Points, in no order, along strands that fork, close into loops and pass close to each other.
In the rows, 128 means zero.
Two points are linked if the straight distance between their rows is under 95.3. Some points are linked to none.
(468): [155 127 120 161 133 152 115 199  86 114 163  80 153 150 118 138 127 136
 103 150 110  63]
(65): [123 104  94 140 136 108 185  97 103 120 123 134 123 136 126 174 109 121
 154 144 157 114]
(1337): [ 86 119 152 101 144 146 104 114 128  93 179 167 118  84 122 140 125 143
 116 146 118 142]
(399): [163 148 164 144 172  93 132 108 121 136 112 166 112 108 156 144 138  96
  98  86 124 106]
(141): [164 156 130 124 157 143 106 177 138 134 144  95 128  54 123 110 146 101
  58 162  73 138]
(1053): [198 171 156  81 177 122 104 155 167 129  91 110 134  86 107 112 129 117
  72 151 106 137]
(886): [ 45 120 104 111 123 138 165 141 136 105 179 116 146 116 106 101 156 146
 150 147 135 175]
(897): [ 69  46  81 148  97 157 106 107 144 116 144 135 111 162 110 135  84 174
 205 133 141 176]
(375): [143 148 113 193 144  98 116 102 116  99 145 123 142 124 153 126 110 145
 131 121 126 205]
(247): [102 109 137  70 117 127 151 115 165 123 150 139 109 121 125 140 137 138
 141 153 129 113]
(126): [ 94 157 116 131 148 120 120 110 150 128 142 137 130  64 116 123 161 102
 106 165  97 181]
(330): [166  91 114 121 160 126 114 153 163 103 131 125 119 184 118 129 114 180
 120 150  92  75]
(67): [157 143 143 164 110 134 103 153  76 133 147  72 153 176 128  86  90 151
  92 131 140 175]
(223): [114 154 125 137  46 124 169 124 104 156  90  83 147 129 138 122 162  94
 158 122 160 164]
(371): [ 78 147 121 119 116 106 145  94 137 123 143 150 135  78 131 118 169  97
 137 145 121 190]
(567): [125 135 123 157  95 117 123 119 135 165 113 140 132 190 136 141 128 138
 159 109 143  45]
(1014): [154 144 120 111 111 129 136 158 172 139 116 127 123 152 116 138 125 160
 136 128 145  71]
(1071): [ 88  84  60 175 132 159 135 161 133  90 173 111 126 165 105  98 128 196
 147 125  91 153]
(1306): [125 144 155 102 100 105 167 108 102 158  90 109 136 175 171 127 160  94
 134  98 165 109]
(546): [156 127 103 152 152  87 163 100  84 127  96 115 128 151 143 162 104 118
 125 126 159 124]
(869): [153 158 155 113 170  79 138  96 119 154  98 150 116 105 163 142 150  87
  81 114 123 138]
(767): [127 142 118  99 118 113 165 130 149 129 127 107 125 108 131 153 140 139
 127 156 136 135]
(770): [118 114 112 150 111 121  78 140 131 130 121  85 145 227 147  89 120 191
 120 112  85 122]
(55): [101 108 104 152 105 108 140  96 117 122 138 128 137 170 145 148 145 151
 167 127 139 166]
(1265): [ 97 149 126 136  89 138 129 153  89 141 120  54 173 186 114 111 135 135
 103 112 167 135]
(207): [115 151 111  85 112 124 171 132 110 166  93  91 155  93 132 109 174  64
 125 149 130 158]
(170): [139 154 153 121 101 153  89  73 207 104  95 137 102  76  99 105 156 127
 128 129  86 180]
(58): [143 133 137 156 119 126  86 144 119 121 142  67 145 197 140  93 111 179
 113 112 109 154]
(695): [106 118 138 107 167 128 149 156 135 132 156 138 113  55 122 169 129 110
 100 172 145 102]
(524): [126  91 110 115 104 180  96 127 173 107 158 154  86 131 107 135  72 192
 150 128 111 121]
(641): [117 107 162  82 122 149 126  68 136 105 126 198  90  87 113 160  92 103
 169 103 171 128]
(225): [130 144  86 156 112 163 166 170 126 134 122  50 151 130 108  68 130 168
 114  94 115 223]
(1139): [179 154 161 108 186 113 106 116 151 109  98 142 124  72 112 131 157  91
  82 141 108 128]
(143): [121 118 174 101 136 136 119  86 143 118 138 207 100  78 140 162 114 111
 133 105 152 113]
(351): [176 164 131 109 118 157  89  92 189 122  66 127 118  74  70 110 142  87
 118 137  85 168]
(266): [197 150 146  96 115 113 148  99 184 114  66 124 114 127 130 126 124 129
 150 116 147 136]
(816): [121 112  89 143  68 173 143 149 151 152 105  53 122 184 123 113 132 185
 153  91 118 131]
(6): [132 133  99 125  67 136 172 142 120 135  84  57 135 121 124 111 150 109
 161 134 151 206]
(465): [ 83  98  64 177 139 149 139 164 144  92 177 111 134 166 117  72 169 207
 140  97  94 187]
(496): [120 103 158 139 144 100 102 124 139 145 138 196 118 167 156 145 136 139
 143 113 128  47]
(563): [ 94 148 114 138  93 135 173 105 113 150 131 147 119  80 143 151 136  91
 156 133 149 120]
(1021): [ 66 109 171  61 138 151  99 107 123  91 174 166 118  74 127 133 112 140
 127 136 136 183]
(940): [123 158 140  91 143  99 157 106 124 157 105 133 140  94 146 119 173  83
 101 143 122 137]
(457): [113 133 150 171 165 111 129 153  76 120 174 137 154 107 161 145 154 108
  86 134 120 110]
(564): [157  83 116 143 165 114 100 175 165 120 108 141 129 190 116 116  95 157
 142 162 101  45]
(1187): [187 150 115 165 139 148 125 191 102 120 148  83 159  93 120 119 104 124
  94 144  87 149]
(587): [194 136 180 141 183  93 101 160 112 146 116 148 134 172 157 135 139 126
  93 103 143  64]
(456): [ 39  39  76 131 109 193 114 141 135 113 140 119 116 166  94 107  90 174
 184 138 114 146]
(905): [201 181 146 125 134 134  82 103 166 134  65 138 129  83  99 114 123  89
 115 122 115 150]
(243): [105 131 112 122 158 139 161 179 112 124 179 110 132  89 107 160 132 132
 101 165 146  86]
(374): [ 90  80 130  81 121 147 106 102 140 139 137 179 103 156 118 141 100 148
 171 143 153  84]
(532): [ 70 115  98 103 118 141 159 137 134 108 173 106 140 147 103 125 137 171
 144 144 119 130]
(1311): [201 167 174 132 169 127  62 118 139 153  63 163 123  87 110 101 129  66
  80 114 118 138]
(885): [ 75 104  94  92 104 116 200 137 112  99 137  89 139 138 107 141 161 110
 165 160 156 146]
(1153): [136 129 134 102  72 125 150  76 159 115  91 151 102  96 143 149 151 114
 172 133 142 150]
(370): [136  67  77 117 147 127 145 138 161  99 125 103 113 179 106 131 106 177
 143 162  95  93]
(270): [102 130 102 106 119 100 202 127 109 116 116  77 162 144 130 122 170 105
 142 151 162 161]
(14): [138 132 118 134 179 122 142 175 105 101 160  90 144  96 121 153 138 131
  89 168 120 107]
(288): [130 167 130 137 101 127 148 120 131 169 130 146 115 110 135 156 133 115
 133 127 152  85]
(406): [134 128 137 181 148  98 135 114  69 149 121 139 139 176 169 140 119 106
 110  78 140  89]
(340): [100 105 113 136 107 145 106 142 156 154 119 150 128 182 115 145 111 143
 161 143 136  34]
(33): [116 129  94 189 120 113 125 111  97 128 132 111 148 185 144 134 111 147
 145 124 135 144]
(16): [146 126 152 154 168 101 127 151  73 156 124 133 141 176 159 135 128 106
  88 106 140  64]
(414): [159 105 125 141 144 143 108 209 118 116 136  90 151 191 115 127 128 153
 103 139 109  39]
(424): [163 123 160 132 178  80 107 149 132 137 124 178 128 180 153 141 138 141
 128 107 140  48]
(1201): [ 90  89 118 149 125 135  78 130 160 139 128 161 136 191 136 120 109 154
 162 148 101  57]
(765): [106  86  84 119 142 138 149 141 145 108 157  98 120 157 104 137 110 170
 127 146 115 118]
(1243): [120  97 104 105 106 129 177  94 128 113 130 158 105 105 123 179 101 118
 161 157 166 125]
(426): [101 101 119 156 115 139  72 147 149 127 131 112 138 212 144 101 123 178
 129 135  79  84]
(220): [171 196 142 135  86 125 120 113 146 170 108 157 119  96 143 135 124 119
 140 107 151  96]
(388): [148 133 158 145 153  82 133  77 116 122 123 186 109 146 167 160 130 124
 128  82 121 103]
(802): [157 142 167  84  99  91 161  98 133 143  92 142 126 147 182 123 176 107
 143 101 143 111]
(894): [128 105 132  99 106 172 102 150 167 123 162 168  97 112 104 148  84 165
 159 138 137  70]
(1131): [140 165 138  88  96 126 143 126 123 169  81  72 141 124 126  94 150  92
 107 139 136 174]
(961): [154 169 182 101 107  88 123  97 161 142  86 172 124 137 168 120 158 116
 151  78 138 122]
(1052): [ 77 112  59 157 114 155 168 172 138 111 146  69 151 168 101  72 177 202
 151  84 123 195]
(131): [186 160 170 128 143 109 136 107  98 166  85 122 121 132 150 127  96 105
  85  95 158 145]
(263): [108 147  84 174 108 158 166 183 129 122 141  55 162 163 105  54 147 180
 140  72 138 215]
(1228): [186 123 126 143 167  82 141 113 109 121  98 126 130 170 141 146  96 128
 119 118 156  99]
(427): [ 83 145 128 121  56 109 164 125  93 143 107  74 162 165 136 132 192  99
 157 114 162 135]
(218): [198 161 178 135 194 106  78 133 141 124  92 164 121  78 122 123 144  75
  81 121 111 110]
(313): [180 167 185 124 145 108 126  93 110 178  65 146 119 118 155  93 110  74
  89  81 139 166]
(139): [117 134 125 182 161  93 141 110  85 118 161 159 136 116 154 150 143 121
 122 118 125 131]
(440): [127 156 153 118 110 130 103  90 186  94 125 164 108  75 125 129 138 112
 125 135 106 159]
(350): [138 127  92 181 112 171 112 189 116 118 167  81 133 153 104 126 109 170
 118 127  82  79]
(429): [100 121  97 198 123 104 139 109  75 141 132 137 142 179 135 155 121 123
 139  96 148  88]
(1300): [138 143  70 146  97 137 167 137 138 144 103  55 139 111 119 108 134 141
 138 117 121 230]
(540): [105 100 163 111 109 140 135  44 126 106 112 195  88  69 132 152 116  78
 172 115 156 174]
(903): [ 56 119 141  91 123 128 123  89 129 105 159 162 126  76 126 132 144 113
 146 140 145 214]
(968): [165 133  99 174 133 171 135 208 102  98 184  82 143  94 114 103 137 147
 103 137  57 140]
(499): [181 182 151 163 114 127 115 141 108 184  96 149 126  89 143 125 118  99
 110  99 145  85]
(167): [149 124  83 176 119 183 140 190 115 107 181  82 124 116  99 109 128 179
 114 124  73 109]
(420): [106 108 146 128 123 129 139  48 131 129 104 182  84  54 127 139 152  38
 147 103 121 161]
(644): [108  46 118 117 156 166  61 135 102 110 144 165 114 147 115 122  42 148
 156 153 128 103]
(554): [102  50 115 136 154 167  64 150  86 101 194 161 136 134 128 138  66 141
 146 161 113 114]
(543): [ 82  72 124 100 100 163  86 120 155 121 148 161  97 166 120 128  93 175
 174 138 127 119]
(283): [112 136 125 135 123 138 120 117 131 102 174 146 124  81 123 147 111 135
 124 157 111 133]
(46): [137 183 158  91 121 112 109 138 161 142 130 117 139 119 143 109 161 134
  95 139 111 122]
(1174): [137 152 121 193 119  91 123  92  90 136 135 138 132 122 159 134 120 110
 120  97 135 162]
(1015): [135 149 144 151  74 124 115 106 110 160 110  99 139 189 163 125 118 136
 135  96 159 132]
(69): [140 152 142 125  99 130 114 145 135 169  87 117 139 214 133 113 122 147
 142 112 158  50]
(1289): [160 175 144  67 115 133 135 126 165 156  80  83 130 103 117  88 135 114
  98 143 117 172]
(1338): [ 63 138  96 117 100 136 178 125 131 124 155 129 150  83 116 112 162 108
 160 153 139 201]
(980): [113  59 148  78 155 149  70 122 132 113 136 197  99 154 116 138  68 140
 163 137 153  95]
(605): [117 140 127 146 142 107 162  69 110 163 101 163 113  68 144 137 146  44
 130  95 121 157]
(661): [187  93 132 151 165 126  90 202 130 122 117 137 152 187 121 125 121 141
 139 142 113  28]
(910): [104  92 158  39 140 140 140 106 158 100 154 161 100 112 121 136 113 140
 142 152 152 126]
(898): [105  91 154  38 146 146 144 119 109 114 150 161 102  82 118 158 111 115
 136 146 173 132]
(1192): [120 145  96 108 122 105 169 127 120 128 121  84 143 127 123 123 142 131
 125 147 123 172]
(702): [ 91  76  87 155 107 121 110  90 128  98 163 145 117 158 130 148 111 161
 178 136 126 182]
(310): [140 143 171 125 126 133 102  86 175  97 122 187 108  86 113 143 123 132
 141 118 126 115]
(1271): [123 156 165 152 111 145 106 162  76 150 142  75 170 178 123 101  98 123
  82 108 161 136]
(793): [184 175 139  60 151 135  98 136 177 152  70  91 132  88  88  87 140 100
  74 148  89 153]
(664): [111  85 162 130 146  93 117  86 130 122 133 204 102 166 167 150 118 129
 153 100 134  90]
(397): [126 136 150 169 184  98 136 156  68 143 147 118 140 131 163 149 169 100
  73 113 138  92]
(1254): [106 147 148 101  87 116 153 132  96 145  99  74 174 195 127 122 158 109
 125 107 162 123]
(651): [182 173 122 138 146 151 102 192 107 154 129  82 152  74 113 103 125  97
  63 147  98 136]
(519): [125 155 112 151 137 128 126 126 121 114 155 124 136  61 118 136 132  96
  98 157 105 155]
(864): [187 156 150 133 136 101 115 116 118 129 101 129 129 141 152 131  88 139
 111 113 140 130]
(104): [111 105 146 101 107 152 114 136 155 145 136 178 103 142 111 155  97 148
 175 143 156  52]
(124): [127 115  87 146 145 141 143 145 127  74 188 116 113 109 113 114 112 171
 119 143  82 168]
(259): [103  95 161  58 197 132 145 135 123 117 146 160 101  58 119 172 128 107
 108 157 169 121]
(777): [146 143 123 144 174 132 100 154 120 115 151 121 134  32 107 123 145  85
  86 178  84 148]
(261): [ 95 145 132 151 114 116 162  88 108 157 131 183 103  67 147 154 132  79
 142  96 133 128]

A piece is two or more points that can be reached from each other along the links. Count, over all rows, the pieces, the separate loops (a circle has one, a figure eight two, a Y none), the forks (points with three links) and the tips (points with one).
pieces -> 5
loops -> 3
forks -> 7
tips -> 11

A fork is a point with three links, a tip a point with one. Leave the first point through the second and follow the links. Name the first fork or tip that comes.
(1071), (465) -> (1254)
(661), (414) -> (519)
(259), (898) -> (885)
(170), (440) -> (499)
